A landscape with many valleys, sampled at points; each row gives a point and its height.
A ball rolls from a point to the lowest of its 2 nearest points, and stops where none of them is lower. Distance is the straight distance between rows; heights are no part of it.
siv h=5.49: [ 67 122 101 137 121 104 134 111 128  98  90 106 197 154 142 142 126 113
 174 153 128 155 118 126 118 169  81 156 107 176 143 131]
naler h=2.68: [118  64 150 137 142 111 117 170 131 137 141 159 153 131 129 151 101 137
 141 121 113 116 122 182 142 138 128  61 152 124 139  89]
vodus h=3.45: [202 161  93 127  88 109 140 122 129 129 152 148 101 166 169 125  97 134
 162  84 140 124 134 152 120 123 118 108 134  88 120  88]
Mip h=6.09: [141 156 123 143 129 114 179 130 120  97 144 140 144 133 107 136 126 153
 118 118 165 146 119 173  84 150 114 142 121  80 137 131]
lig h=4.50: [215 146 132 168  93 118 165 151  98 160 162 154  93  91 135 180  75 136
  91 104 170 119 104 118 139 106 143  83 160  97 126 129]
Nale h=6.04: [161 126 122 101 127 165 114 134  85 132  77 105 137  93  69 191 143 101
 101 190  97 130 149  24 170  78 142 128 100 157 109 192]
pib h=3.33: [124 154 140  92 129 162  97 140 153 117 110 100  93 104  84  77 186 146
  82 118  77  99 179 104 109  78 154 132 113  93 109 162]
surav h=5.71: [157 126  95 109 134 152 103 139 108 113 107 132 168 164  96 152 128 140
 147 120 101 129 159 149 106 118 129 104 112 108 112 124]
fonuk h=3.72: [111 135 160  97 146 156 104 168 149 115 147 147  91  99  85  72 162 140
  71 128 102 110 172 144 105  97 168 114 136  74 108 147]
Gesak h=3.29: [ 82  82 138 135 144 115 131 147 122 108 126 160 173 119 140 151 114 124
 141 148 144 146 109 121 137 159 131 127 137 152 153 105]
nam h=7.10: [182 169  97 136 145 150 128 117 126 156 115 138 160 167 150 164  79 161
 157 129 168 157 134 126 122 128 129 144 142 121  91  85]
givus h=6.74: [ 77 103 147 114 136 128  94 130 138 119  89  94 120  80  86 112 181 111
 116 150  62  97 130 103 129  95 156 147 108 158 129 175]
Lipuf h=3.15: [ 88  72 116 111 157 123  95 148 132 106 101 136 171 158 123 145 123 129
 172 114  88 123 129 175 144 125 123  96 119 136 138 102]
Zano h=3.88: [ 89  95 225 158 156  93 161 168 123 122 142 122 111  36  98 129 140 140
 101 137 152 123 106 169 134 131 140 138 143 107 154 141]
remar h=3.25: [ 87 146  87 108 183 167  80 121 129  78  92 124 174 172 104 113 140 133
 137 168 122 159 174 149 101 132 128 172 106 139 111 140]
Dap h=3.82: [159 115 158 184 114 123 138 112 134 205 167 138 105 107 163 149  86 120
  86 144 186 131  91  92 140 146 136 129 176 138 133 112]
Forit h=4.15: [179 141 151 144 118 112 168 136 128 133 161 156  81 105 173 151 102 133
 117 106 178 141 117 110 148 104 159 121 155 115 125  98]
lifir h=4.87: [118 162 109 115  96 129 148 118 120  93 125 118 132 151  91  77 162 145
 128 105 106 117 150 169  74 133 102 125  89  63 136 155]
kugi h=3.24: [134 138 108 135 109 141 140 102 109 149 127 112 174 137 140 167 118 107
 126 151 151 140 111  45 118 164 133 157 126 181 134 147]
gib h=1.47: [144 191 100 101 106 147 196 114 100  65 168 166 109 132 129 144 147 102
  47 127 138 150 110  74  97 144 149 139 124  90 147 163]
mudem h=4.03: [127 119 143 154 118  73 159 115 148 181 144 144 134 137 223 158  67 116
 177 126 177 143  84 136 147 177  83 135 167 168 164  85]
torip h=5.85: [124 101 172 133 117 108 153 129 135 145 124 130  75  68 126 147 125 116
  91 132 157 118  94  51 193  86 138 137 123 145 117 142]
vef h=2.46: [ 47 155  77 117 156 128  93 103 130  50 104  95 142 166 147  61 161 114
 148 152 118 154 135 136 137 149 117 196 105 176 124 129]
zala h=4.19: [148 130 177 169 121 132 138 140 143 185 195 120 108 103 110  96 112 140
  71 122 174 115 123 173 108 168 139 132 168  87 129 139]
vezot h=2.74: [ 86 137 134 115 177 129 142 148 112  69 132 169 159 125  92 131 134 123
  71 162 150 158 131 160  86 172 144 160 127  93 137 147]
zuk h=5.08: [117 146 117 165 153 167  88  98 142 183 130 116 170 162 149 118  96 136
 136 141 177 143 135 123 105 164 136 183 158 138 101  96]
Mirus h=5.01: [ 92  75 186 189 128 123 115 122 150 235 134 123 143 109 180 126  67 132
 165 126 151 114  87 188 153 140 101 106 184 187 155  82]
pep h=5.92: [ 95 109 183 140 134 118 123 131 166 138 139 121  67  89 140  86 160 153
 124  97 129 102 116 144 156  86 153 123 132 129 113 110]
mok h=1.77: [183 138  81 107  74  94 151 131 113 117 139 147 143 158 182 191  80 105
 180 108 109 126 115  91 153 131 116  80 130 146 164  96]
nane h=2.63: [138  82 155 155 147 137  80 135 155 206 163 132 106 162 157 112 100 137
 151 109 134 109 122 184 154 125 135  85 172 145 126  94]
bipi h=7.95: [130 142 161 113 162 160 104 141 142 134 104 124  86  85  94 125 139 139
  61 157 135 135 149  52 158  72 172 155 131 123  82 163]
Dat h=4.79: [101 150 132 150 155 150  98 132 152 130 143 113 152 130 109 110 124 146
 103 148 157 140 142 134  89 158 140 176 154 106 105 127]
suv h=1.68: [105 175 109  76 105 149 172 111 102  47 117 157 102 131 151 111 190 102
 105 138 106 155 138 101 107 101 146 151  85 136 142 150]
Kon h=4.00: [143 116 100  91 123 147 122 128 123  93 100 132 123 146 153 160 159 109
 168 117  81 132 143  97 159 100 145 102  99 162 135 127]
rovo h=3.62: [ 90 119 107 108 153 126 129 139 123  66 139 165 128 140 152 116 145 120
 127 132 138 159 127 121 134 135 145 138 117 135 135 117]
taf h=4.52: [119 160 153 157 157 140 144 129 140 144 170 118 137 131 103 107 105 163
  75 136 200 135 118 175  89 176 130 167 161  87 115 119]
gak h=5.04: [134 102 153 157 118  99 138 143 143 175 139 109 112 139 125 103 136 164
 165  85 117  87 122 212 130 104 102  82 131 121 117 109]
nuvu h=0.68: [154 111 210 189 146 141 122 132 140 236 172 134  48  92 152  96  95 163
  92 124 191 115 113 164 174 102 135 121 186 127 105 125]
doku h=6.02: [142  96 167 181  90  93 183 149 130 174 139 129 160  85 127 179  75 130
 124 129 145 120  95 132 128 166  90  85 161 134 177 134]
nodim h=5.29: [ 85  70 180 173 144 125  98 133 144 196 103 120 170 101 134 145  96 148
 167 133 130 106 101 175 134 136 122 115 166 162 121  95]
met h=6.27: [104  71 164 154 129 141 102 127 129 207 123 119 130  94 149 160  99 109
 121 142 135 115  90  62 179 114 139 133 161 179 120 117]
lebiz h=6.06: [117  68 185 146 117 112 147 147 119 185 115 128 129  54 112 171  83 118
  86 158 159 117  80  65 188 109 123 120 159 154 142 149]
zerig h=3.80: [ 94 102  88 114 126  77 160 118 127  91 136 141 175 163 141 124  92 117
 155 117 149 153 102 169 128 180  51 116 106 106 171  99]
Rona h=0.25: [112 127 116 125  84  91 183 127 113  79 119 141 159 125 144 146 141 109
 139 129 123 146 107  92 108 159 102 120  98 150 174 146]
Vubaf h=3.48: [ 75 114 153  99 145 104 138 153  92  63 132 157 127 101  96  90 172 114
 100 127  98 125 134 183  77 147 129 134 108  64 150 156]
vopi h=3.78: [ 78 104 154 162 134  65 149 124 152 132 133 122 140 110 189 129 101 133
 188 114 165 144  83 159 140 162  86 147 145 168 150  78]
vin h=3.21: [ 55  95 162 107 161  93 113 161 139  88 137 121 130 109  85  63 176 130
 126 111  88 109 127 206 107 150 125 126 112  96 134 128]
Tuluf h=3.18: [ 66 113  78  77 163 156  93 121 119  57  68 122 149 164 103 114 185  93
 161 163  57 140 159 143 131 120 126 149 100 201 161 161]
sav h=7.59: [148 203 101 109 142 188 114 123 136 109 123 114 138 129  98 130 144 155
  93 152 148 138 182  87  82 128 144 174 120 117  92 156]
deg h=3.37: [131 116 137 132 127 100 115 113 162 158 151 140  78 142 207 117 121 124
 162 103 137 119 109 120 152 125 135 141 158 153 129  87]
Fiked h=6.53: [132  96 133 141 112 146  87 102 144 205 121 100 140 134 171 140 111 100
 163 130 115 104 108  59 158 135 140 133 144 194 127 105]
Toba h=1.69: [187 153 100 131 103 181 105  98 116 169 102  94 170 145 136 176 107 120
 178 128 114 119 144  68 136 139 131 134 116 176 113 126]
dogug h=5.44: [ 89 106  78  95 120 112 120 104 126  73 105 107 167 184 142 122 139 107
 170 130  92 150 128 136 133 150  81 134  83 156 150 127]
nol h=5.10: [131 116  89  84 144 158  79 120 158 138 121  95 134 186 112 100 151 142
 157  79  72 100 161 172 149 106 152  86 119 125 115 107]
betiz h=4.23: [ 99 122  73 111 115  77 115  85 158 125 134  97 122 195 171  89 115 110
 188 102 140 138 108 147 136 168  69 154 115 134 140  84]
naf h=2.14: [ 99  54 198 146 149  99 113 169 135 155 163 147 121  91 114 102 124 120
 120 114 132 108 106 191 139 150 130  95 160 119 146 119]
zesav h=4.16: [119 109 170 181 125 117 146 126 139 162 147 116 125  84 140 131 118 139
 112 126 175 129 102 120 133 152 126 155 157 138 133 114]
nase h=5.35: [197 185  72  85 116 187 130 124  91  91 142 137 138 149 120 166 126 106
  90 147 122 144 160  55 114 129 158 126 111 133 119 166]
zer h=4.54: [ 86  99  91  99 140  85 109  94 162 132 134 109 110 195 158  83 141 125
 184  77 106 121 107 200 161 136  98 109 108 128 135  78]
vop h=6.37: [117  58 154 114 112 104 129 154 130 149  93 119 144  84  90 176 131 109
 130 131  59  84 119 110 160 101 131  59 126 139 152 158]
Pofat h=3.38: [190 160  74  88  67 132 135  95 130 132 136 100  94 168 169 112 137 111
 172  69  89 109 141 105 134 113 131 102  99 107 133 116]
nuvus h=4.57: [162 119 177 164  92 113 164 131 133 167 180 121  91  83  79 109 118 112
  55 115 150  99 110 132 116 155 124 118 153  75 150 171]
zesog h=3.16: [105 135  93 111 172 135 115 142 104  63  97 155 168 160  88 141 127 135
 114 163 131 162 152 170  83 144 113 155 110  91 120 145]
sobof h=4.78: [187 199  55  98 135 152 123 124 127  91 151 159 131 185 144 128  94 148
 117 110 155 153 155 122 114 138 134 127 121  82 106 107]
poge h=3.58: [ 58  96 122 125 148  70 142 136 133  80 124 137 154 129 165 126 125 118
 168 115 144 157  90 161 147 165  87 138 116 149 163  96]
lis h=5.15: [154 174  88 102  78 140 164 113  83  64 103 137 148 162  99 126 150 122
 125 116  98 128 155 129  74 137 108 123  88  84 137 167]
Tani h=2.86: [ 53 120  98 112 174 160  60 123 143  79  99 103 154 156 106  88 168 110
 147 161  75 131 155 128 120 137 137 174 115 175 122 141]
vol h=4.69: [137 178  65  70 145 167 105 105 118  68  74 116 133 180 108 112 165 142
 169 122  78 147 187 150 111  99 112 135  71 119 122 144]
kul h=4.51: [128 148  76 105 152 137 119 129 124  91 132 149 136 186 146 102 116 145
 143 111 155 161 145 167 129 129 105 136 113  84 116  93]
Zif h=5.05: [173 113 176 147 136 135 124 158 118 170 154 168  79  87 105 135  98 147
  77 128 147 109 131 135 167  88 160  85 161  77 102 137]
zup h=2.47: [208 155 115 147  95 138 128 108 146 182 203 134  70 135 149 125  88 116
  54 122 175 123 113  86 123 145 148 124 179 101 124 139]
gof h=5.37: [166 100 149 125 109 131 125 144 118 155 113 137  83  83  84 146 119 142
  84 125 108  94 137  93 177  53 143  81 133  86  92 160]
bafoz h=3.99: [126 125 189 126 150 115 144 180 128 122 161 153  86  92 102  90 151 159
  90 104 127 111 146 188 117 108 156 102 141  50 117 119]
negul h=2.83: [ 98 177  58  86 168 150  76  88 149  83 105 106 139 199 164  89 142 115
 169 158 129 175 161 110 135 139 119 195 101 175 110 115]
Seki h=6.22: [100  70 142 110 142 120 125 160 110  95  81 162 170  97  99 189 139 111
 139 160  76 119 135 112 140 105 146  94 123 147 149 154]
dula h=2.76: [200 207  66  70  88 126 157  94 114 102 140 142  93 175 201 126 137 104
 161 100 111 142 150  76 132 112 132 139 101 115 123 110]
lirom h=5.36: [159 110 131 152  86 116 147 131 150 176 113 105 136 129 135 143 126 147
 182  96 106  96 128 147 139 102 102  90 127 144 136 107]
Leb h=3.14: [180 113 123 143  85 129 116 135 143 174 202 145  86 148 131  93 107 109
  83 107 144 111 117 123 121 154 136  98 166  87 143 123]
fuz h=4.72: [118 108 173 204 120 113 129 101 138 224 161 110 136 122 172 108  85 136
 145 134 187 127  93 197 114 165  87 146 183 157 145  98]
fir h=6.23: [ 99 134 137 140 103  84 173 117 125  92 138 118 134 115 136 102 138 136
 137 102 149 143 122 165  96 149  87 145 101 110 151 126]
Fatop h=6.94: [ 82 126 171 148 162 120 139 133 115  89  89 128 153  69  92 155 157 115
  98 191 120 142 130  97 103 123 151 168 125 147 132 174]
Mib h=6.85: [ 88  93 174 124 135  99 151 133 117  94  87 122 121  62  79 141 179 101
 107 164  77 117 116  84 119 103 132 136 107 153 145 182]
mag h=3.81: [191 142 123 120 113 113 132 119 144 153 145 151  59 133 200 129 125 117
 144  97 143 124 122  82 162  98 156 131 137 132 116 106]
nefar h=7.02: [123 118 123 104  92 146 118 105 144 128 136 100 112 125 123 108 155  92
 119 129 107 119 126  31 136 134 140 142 108 158 134 165]
fum h=1.71: [170  95 179 165 139 141  93 144 144 238 156 132  77 128 150 118 101 157
 117 106 151  92 130 149 169  86 147  79 180 137 104 119]
vusef h=5.78: [116 105 158 127 111 104 159 146 135 118 121 144  85  86 152 122 155 132
 133  93 116 116 115 118 155  83 145 104 106 130 142 125]
malet h=7.44: [191 189 101  99 113 177 127 113 150 131 145 116 104 133 119  99 127 147
  83 123 142 123 156  56 112 112 158 142 130  97  99 141]
Zolaf h=3.34: [171 132 167 166 124 146 134 118 121 216 165 137  92  89 102 154  68 132
  37 141 196 119  91  96 156 128 148 125 179 104 114 154]
zov h=3.30: [109 100 147 106 142 119 119 150 120  98  86 133 129 109  77 127 180 130
 137 133  65 110 155 162 102  95 136 102 108 108 126 153]
Rimim h=3.22: [119 144  84  97 157 151  91 105 140 106  94 115 143 188 165 137 130 129
 197 127 115 148 146 121 159 125 122 158 107 168 108  95]
ler h=6.73: [205 112 113 172  83 127 131 139 120 208 151 144 144 132 152 172  50 119
 141 115 139 110 117 130 130 137 109  74 175 148 147 116]
surod h=5.07: [218 181  66  90 129 185 109 126  99 101 144 147 126 163 156 144 108 114
 133 126 126 139 149  86 134 120 168 114 113 118 109 117]
tof h=3.36: [188 154 117 164 103  86 147 100 159 190 166 139  71 165 219 134  81 129
 158 110 188 136 106 171 123 161  97 137 182 122 145  96]
bason h=2.20: [150 187  82  63  88 158 147 110 108  73 127 138  90 146 166  96 166 105
 125 103  84 142 156  84 108 102 131 134  89 117 130 133]
nupat h=1.60: [207 174  87 112  85 132 153 101 135 141 171 137  97 145 159 146 108  94
  76 126 159 131 116  39 127 153 158 135 148 119 118 146]
Zedeb h=5.63: [129 100 129 147  94 112 148 134 128 153 103 109 164 106 131 177 115 136
 166 133 115 120 114  99 141 125 101  93 125 168 150 125]
mapiv h=0.58: [112 118 116 152 149  96 112 113 143 158 118 109 145 171 140 114  99 162
 187 110 151 139 130 207 142 135  77 128 119 129 113  71]
luse h=2.66: [ 58 106 159 167 172  88 145 133 128 111 156 111 149 113 143  95 108 143
 141 133 196 156  92 209 125 196  96 170 139 123 145  93]
Biz h=3.28: [ 69 139 138 168 141 121 152 119 123 108 131 119 179 112 132 142 134 119
 104 168 174 159  88 110 104 184 130 189 139 164 139 129]
tasot h=4.82: [160  86 131 133 114 137 102 156 119 145 133 133 136 108  64 147 117 118
  87 148 104  99 137 112 113 124 151  92 146  82 119 166]
Duku h=2.97: [ 51  78 143 135 139  99 119 138 137  92 113 128 162  93 130 131 152 109
 140 147 105 134  95 113 130 160 131 136 130 193 160 136]
neze h=6.38: [132 123 110 111 148 165 107 132 104 107  84 120 184 136 108 173 143 104
 150 178 102 143 154  83 131 124 137 141 111 182 124 160]
vuzen h=5.16: [110 161  34  60 125 131 154  95  72  40  92 150 153 206 133 128 140 104
 145 143 106 179 154 152 120 132  57 135  62 132 150 148]
mamo h=6.63: [ 62 139 147 130 132 139 112 124 148  85 109  99 110  96  84  70 190 127
 121 137  75 111 141 127  95 117 138 158 105 129 134 159]
Vitob h=4.83: [ 67  92  85  96 150 118  84 116 168 121 114  91 132 191 114  97 174 153
 172  80  75  90 128 199 146 119 124  98  98 139 131 108]
zali h=4.88: [165 192  54  61 134 196 126 118  84  56  84 132 130 161 128 154 170 119
 166 152  89 160 192 117 131  93 128 136  74 161 141 149]
Miku h=5.62: [164 176 150 132 148 159 129 146 138 133 121 131 122  99  73 121 123 174
  69 146 145 124 164 119  91 104 162 131 144  69  82 154]
beb h=2.38: [ 73 143 188 183 187 112 136 155 132 119 147 116 125  96 124  87 133 169
 135 129 174 150 114 209 124 149 130 170 142 121 111  99]
lipus h=4.24: [ 80 115 104 101 161 100 109 131 139  87 135 131 132 167 109  81 137 139
 147 112 130 135 134 206 130 144  86 130  95  80 121 102]
tasak h=5.60: [139  78 181 146 102  96 144 142 128 154 123 123  87  63  99 141 138 139
 105 110 122  86 113 120 176  78 125  78 128 112 132 148]
Gif h=5.02: [120 169  60  57 103 162 160 118  61  41  84 171 131 172 137 135 169  92
 150 144  70 166 167 123 108 111 109 127  75 148 163 174]
fov h=2.95: [ 46  92 165 124 194  99  87 150 145 100  87 117 142  97  71 108 177 131
 135 157  69 102 134 198 108 128 153 138 133 126 114 139]
zoga h=6.41: [ 70 171 146 149 167 122 117 128 140  82  91 100 137 106  80  81 163 165
 125 157 126 141 156 194  80 125 117 191 118 103  98 145]
Zab h=2.18: [124 148 136 121 139 136 157 142 112  83 156 165 127 103 111 147 143 122
  61 136 155 150 121  97  97 136 165 141 125 102 135 151]
Ral h=7.79: [123 168 112 109 138 156 117 117 148  99 107 112  94 123 144 116 174 139
 133 129 117 141 154  77 133  81 156 155 109 159 103 137]
nabe h=5.65: [183  98 137 131  96 123 138 144 113 155 130 150  74  88 129 167  99 117
  87 119 149 109 100  59 199  71 146  89 132 127 116 140]
kaloz h=3.90: [143 140  97 123  85  95 147  98 148 123 143 118 118 170 177 118 120 122
 181  89 137 123 109 148 123 152  88 120 120 116 134  98]
veran h=4.81: [182 127 171 166 116 110 161 176 110 146 181 172  90 100 113 148  84 141
  77 117 165 114 121 174 137 126 149  81 162  74 131 124]
Fev h=2.44: [185 156  85 103  89 134 136 106 102 127 117 106 157 154 167 178 108 111
 184 122  95 125 135  57 142 137 115 112 110 184 147 123]
vezet h=5.83: [126 116 153 165 101 111 164 136 127 178 111 128 196 106 155 182  69 135
 153 152 155 136  88 104 130 155 101 116 158 168 160 111]
Zos h=2.17: [ 75  92 158 119 177 149  68 146 163 127 135 126 126 123 125  86 149 152
 135 125 101 116 140 153 148 120 169 124 146 137  99 105]
Tefo h=4.49: [156 153 107 121  91 131 136 129 133 130 150 112 104 163 116  68 132 155
 148  76 115 108 147 191 100 117 106  97 109  72 112 112]
Tonuv h=4.45: [122  93 168 177 105 104 151 130 146 174 175 130 119 103 156 114 100 111
 120 121 173 132  77 159 118 190 102 130 173 143 171 116]
kubek h=2.85: [182 129 130 132 103  95 128 109 160 169 166 142  55 167 203 110 119 122
 164  74 148 115 120 167 137 117 116 105 161 117 134  83]
ref h=3.26: [114 126 208 172 166 129 153 139 120 161 126 119 117  56  90 158 119 158
  62 165 174 129 105 111 125 122 160 167 160 118 110 143]
gek h=1.44: [113 100 230 196 158 120 136 143 140 205 153 113  96  54 112 110 120 158
 108 140 172 117 116 173 150 109 141 140 175 130 114 122]
fuli h=7.70: [120 204  97 117 146 178 130 101 132  91 108 118 144 145 136 113 168 129
 126 165 135 162 160  77  98 114 150 204 109 175 103 150]
niz h=4.47: [ 96 148  80  79 156 138 100 127 128  82 104 128 132 183  91  82 154 148
 147 115  92 141 169 194 109  97  95 121  84  90 102 119]
vedof h=4.01: [163 145 109 113  87 142 126 113 155 141 121 102 101 140 120 100 161 152
 157  77  91 106 152 134 114  94 121 111  94 111 112 132]
forev h=2.77: [ 77  86 143 141 171 145  61 137 166 186 135 112 141 163 139  77 125 155
 155 101 109 101 127 191 145 123 146 112 156 146  97  86]
nev h=1.62: [ 71  74 189 137 177 121  92 168 147 139 146 126 117  73  96  88 153 114
 101 130 121 111 110 149 135 136 171 127 154 118 122 126]
Kol h=5.27: [105 175  61  78 152 118 144  94 110  44  90 137 126 187 159 121 140 106
 162 134 135 181 146 136 134 113  87 159  82 141 128 106]
Pari h=2.82: [152 143 163 151 147 139 159 129 134 145 160 147 109  90 104 165 112 137
  37 143 193 135 104  73 137 130 170 153 168 102 111 146]
zimor h=3.43: [ 81 103 108  77 152 142 122 137 107  63  85 148 131 140 111 124 189 119
 147 123  60 127 136 154 122 102 138 113  98 146 150 148]
palis h=5.42: [163 111  97 107 112 133  98 144 121 138 124 131 137 164 105 139 125 141
 168  81  74  98 139 177 141 100 124  53 117 105 125 113]
Pife h=1.09: [105 133 128 113 103 124 184 119  93  61 107 155 128 107 113 134 173 104
 103 137  96 136 125 106  95 125 127 135  87 132 166 174]
Leguf h=6.54: [117 120 133 137 140 152 128 132 104 141  79 124 192 111 150 192 115 114
 164 173 125 140 121  55 156 106 138 135 129 206 121 123]
kad h=5.59: [168 173  84  87  93 152 162 120  71  86 114 132 156 146 125 190 146  83
 119 163 100 151 146  34 120 120 133 115  93 170 142 182]
kes h=2.51: [197 150  98 128  99 146 121  90 129 179 150 126 128 161 164 159  92  95
 124 140 145 133 110  42 136 165 144 154 147 155 123 126]
tafi h=5.56: [120 111 158 188 123 125 111 128 125 194 108  98 175 109 106 137 110 150
 158 143 136 110 120 155 103 138 106 141 140 135 115 120]
vuki h=3.68: [141 119 160 128 114 103 153 157 108 117 137 136 115  99  87 119 147 142
 114 110 101 101 137 177 107 108 130  89 117  76 126 143]
gid h=6.25: [133 142 120  91 150 182 110 134  83  94  77 134 142 115  92 168 171  95
 120 199  94 145 172  63 134  89 149 154 100 194 131 201]
dunin h=4.80: [100  83 118 115 119  84 134 135 145 139 126 119 132 171 127 109 130 143
 179  68 104  99 113 219 142 137  83  75 117 118 150  98]
Bis h=6.51: [ 51 175 125 119 145 127 106 124 156  79 119  90 127 130 105  30 173 153
 123 128 107 130 152 172  93 126 124 171 108 113 112 130]
revem h=2.94: [ 73 152 139 177 146 102 167  96 138 116 148 100 143 132 147 108 126 145
 124 134 194 161  96 158  93 195  98 198 128 142 135 105]
Mudes h=6.24: [156 109 137 152  76  89 176 143 116 128 167 143 133 111 114 147 108 115
 118 118 132 112 102 142 111 161 104  85 131  97 167 144]
repeg h=5.32: [ 89 140 109 164 146 133 106  99 128 138  94 103 190 153 150 130 105 125
 166 152 149 155 111 117 107 176 107 192 125 174 117 104]
Tef h=7.87: [104 158 150 131 168 166  90 137 141 106  89 120 121  89 104 122 157 146
 101 161 114 127 161  95 130  84 161 168 122 148  91 147]
vuve h=1.37: [103 115 175 176 162 105 122 136 135 185 129 119 145 131 135 119 111 180
 168 121 173 132 129 230 132 122 101 129 151 134  97  79]
Punuk h=1.03: [142 141 109 119  91  77 194 125 113 101 142 160 152 135 183 178 105 100
 138 126 136 144  95  94 123 158 118 114 131 137 163 109]
dusum h=3.64: [168 137 105 116 144 151 103 125 131 129 106 141 129 155 173 167 121 142
 187 113 116 137 144 112 157 100 146 102 120 150 110  84]
Bigo h=4.34: [160 139 112  94 114 153 113 140 121 100 135 160  96 133 143 128 143 124
 125 106  99 113 147  94 152  88 169  95 110 111 125 130]
vukiz h=3.69: [139 155 135 162 104  82 172  97 154 158 178 111  92 149 179 116 108 131
 138 111 199 144 103 168 107 181  91 163 151 116 150  99]
peb h=5.87: [161 181 116 126 147 143 151 140 118 104 122 142 147 134  87 132 130 169
  87 145 147 145 164 161  61 125 135 144 122  61  90 140]
gana h=6.32: [ 57 149 149 139 144  90 165 124 125  67 125 106 138 104 100  91 161 151
 135 139 139 146 128 197  95 152  83 171  98 112 134 136]
Sazuk h=6.81: [119 104  99 112 106 138  97 109 145 141 133 103 141 164 151 109 148  83
 166 131  99 119 121  71 139 154 140 141 120 176 137 125]
debu h=0.39: [168 166 110 103  83 144 174 108 104 112 159 145  82 112 130 146 133 102
  43 121 144 132 106  28 137 119 153 132 104 108 125 158]
sati h=1.94: [112 112 207 184 159 117 137 152 130 160 133 128 125  89 110 121 134 169
 139 122 154 119 133 209 132 114 145 122 150 112  96 105]
sibo h=7.21: [143 158  94 126 144 121 141 110 107 121 110 152 165 171 179 196  93 125
 169 132 164 165 130  93 134 142 123 144 128 154 111  94]
bibi h=3.63: [ 96  83 216 154 152 102 127 154 118 163 120 108 102  32  65 129 133 128
  72 159 138 105 107 123 150 110 141 145 144 107 124 163]
Lused h=6.95: [212 147  98 155 118 157 109 122 126 200 146 142 143 165 166 169  58 140
 141 125 170 132 119 119 124 141 128 118 171 131 107  91]
denup h=6.05: [164  97 110 105 111 141 118 155 102 101 104 145 176 122  94 192 115  97
 125 156  81 113 143  90 132 124 144  80 122 128 148 162]
gez h=4.04: [ 99 111  96 116 150  68 138 118 120 106 146 133 139 175 124  88  91 135
 143 109 178 160 118 220 143 157  51 121  96  73 138  86]
botet h=5.26: [178 130 124 129 147 182  86 147 133 171 126 127 124 122  85 131 121 148
 100 140 115 100 159  99 121 102 161 117 144  86  91 148]
Vek h=4.27: [133  91 156 141 140 148 103 140 116 155  90 117 144  84  66 168 119 108
  90 177 108 112 126  64 132 116 148 126 131 119 114 171]
volo h=2.65: [ 50  64 159 136 165 103  87 140 142 122  92 113 172  89  99 129 149 122
 149 145  89 108 104 170 126 147 135 123 134 161 140 122]
budi h=3.54: [ 94 102 102 116 168 136  75 121 143 131 106 129 169 170 157 132 102 125
 188 134 123 143 122 155 157 148 120 134 131 170 116  81]
sineg h=3.79: [135 121 144 149 105 130 147 118 115 150 118 112 151  93  96 167 127 110
  89 162 138 122 116  64 116 139 133 147 131 139 130 163]
tave h=3.95: [203 149 114 118  90 124 144 144 115 112 162 167  70 122 154 125 117 128
 117  78 121 110 124 133 141  86 153  80 125  79 128 114]
sebur h=6.47: [210 138  99 159  51 119 145 129 111 154 158 131 128 141 121 154  79 114
 120 102 123 107 118 110 112 145 112  80 143 104 154 139]
gil h=7.24: [183 151 109 119  82 153 120  96 145 163 142  93  87 121 121 102 136 118
 101 109 125 103 141  41 137 106 140 135 118 128 109 154]
lan h=5.81: [171 122 103  89  94 158 128 133  87 115 108 125 153 115  95 179 135  81
 104 165  82 121 141  30 152 123 145 102 101 154 151 181]
dadu h=2.80: [152 176 106  70  98 175 125 116 139 102 126 112  82 135 116  78 182 130
  97 104  77 113 171  85 117  79 140 120  93 104 128 163]
Gisop h=3.74: [138 111 148 154 121 155  94 139 156 177 174 119 108 129 112  79 117 140
  96 122 137 108 135 124 122 145 148 124 157 100 117 128]

Call two points neighbours if one is among the 2 nearest of the other. Go from one point of each pair to the other, from neighbour to neighbour, staying as low as possible. Name the highest point that can't be avoided.
volo / vef | Vubaf
debu / zov | zimor
vef / nev | budi
Tani / debu | remar
nev / nuvu | forev
Toba / Rona | Fev
nuvu / mapiv | sati
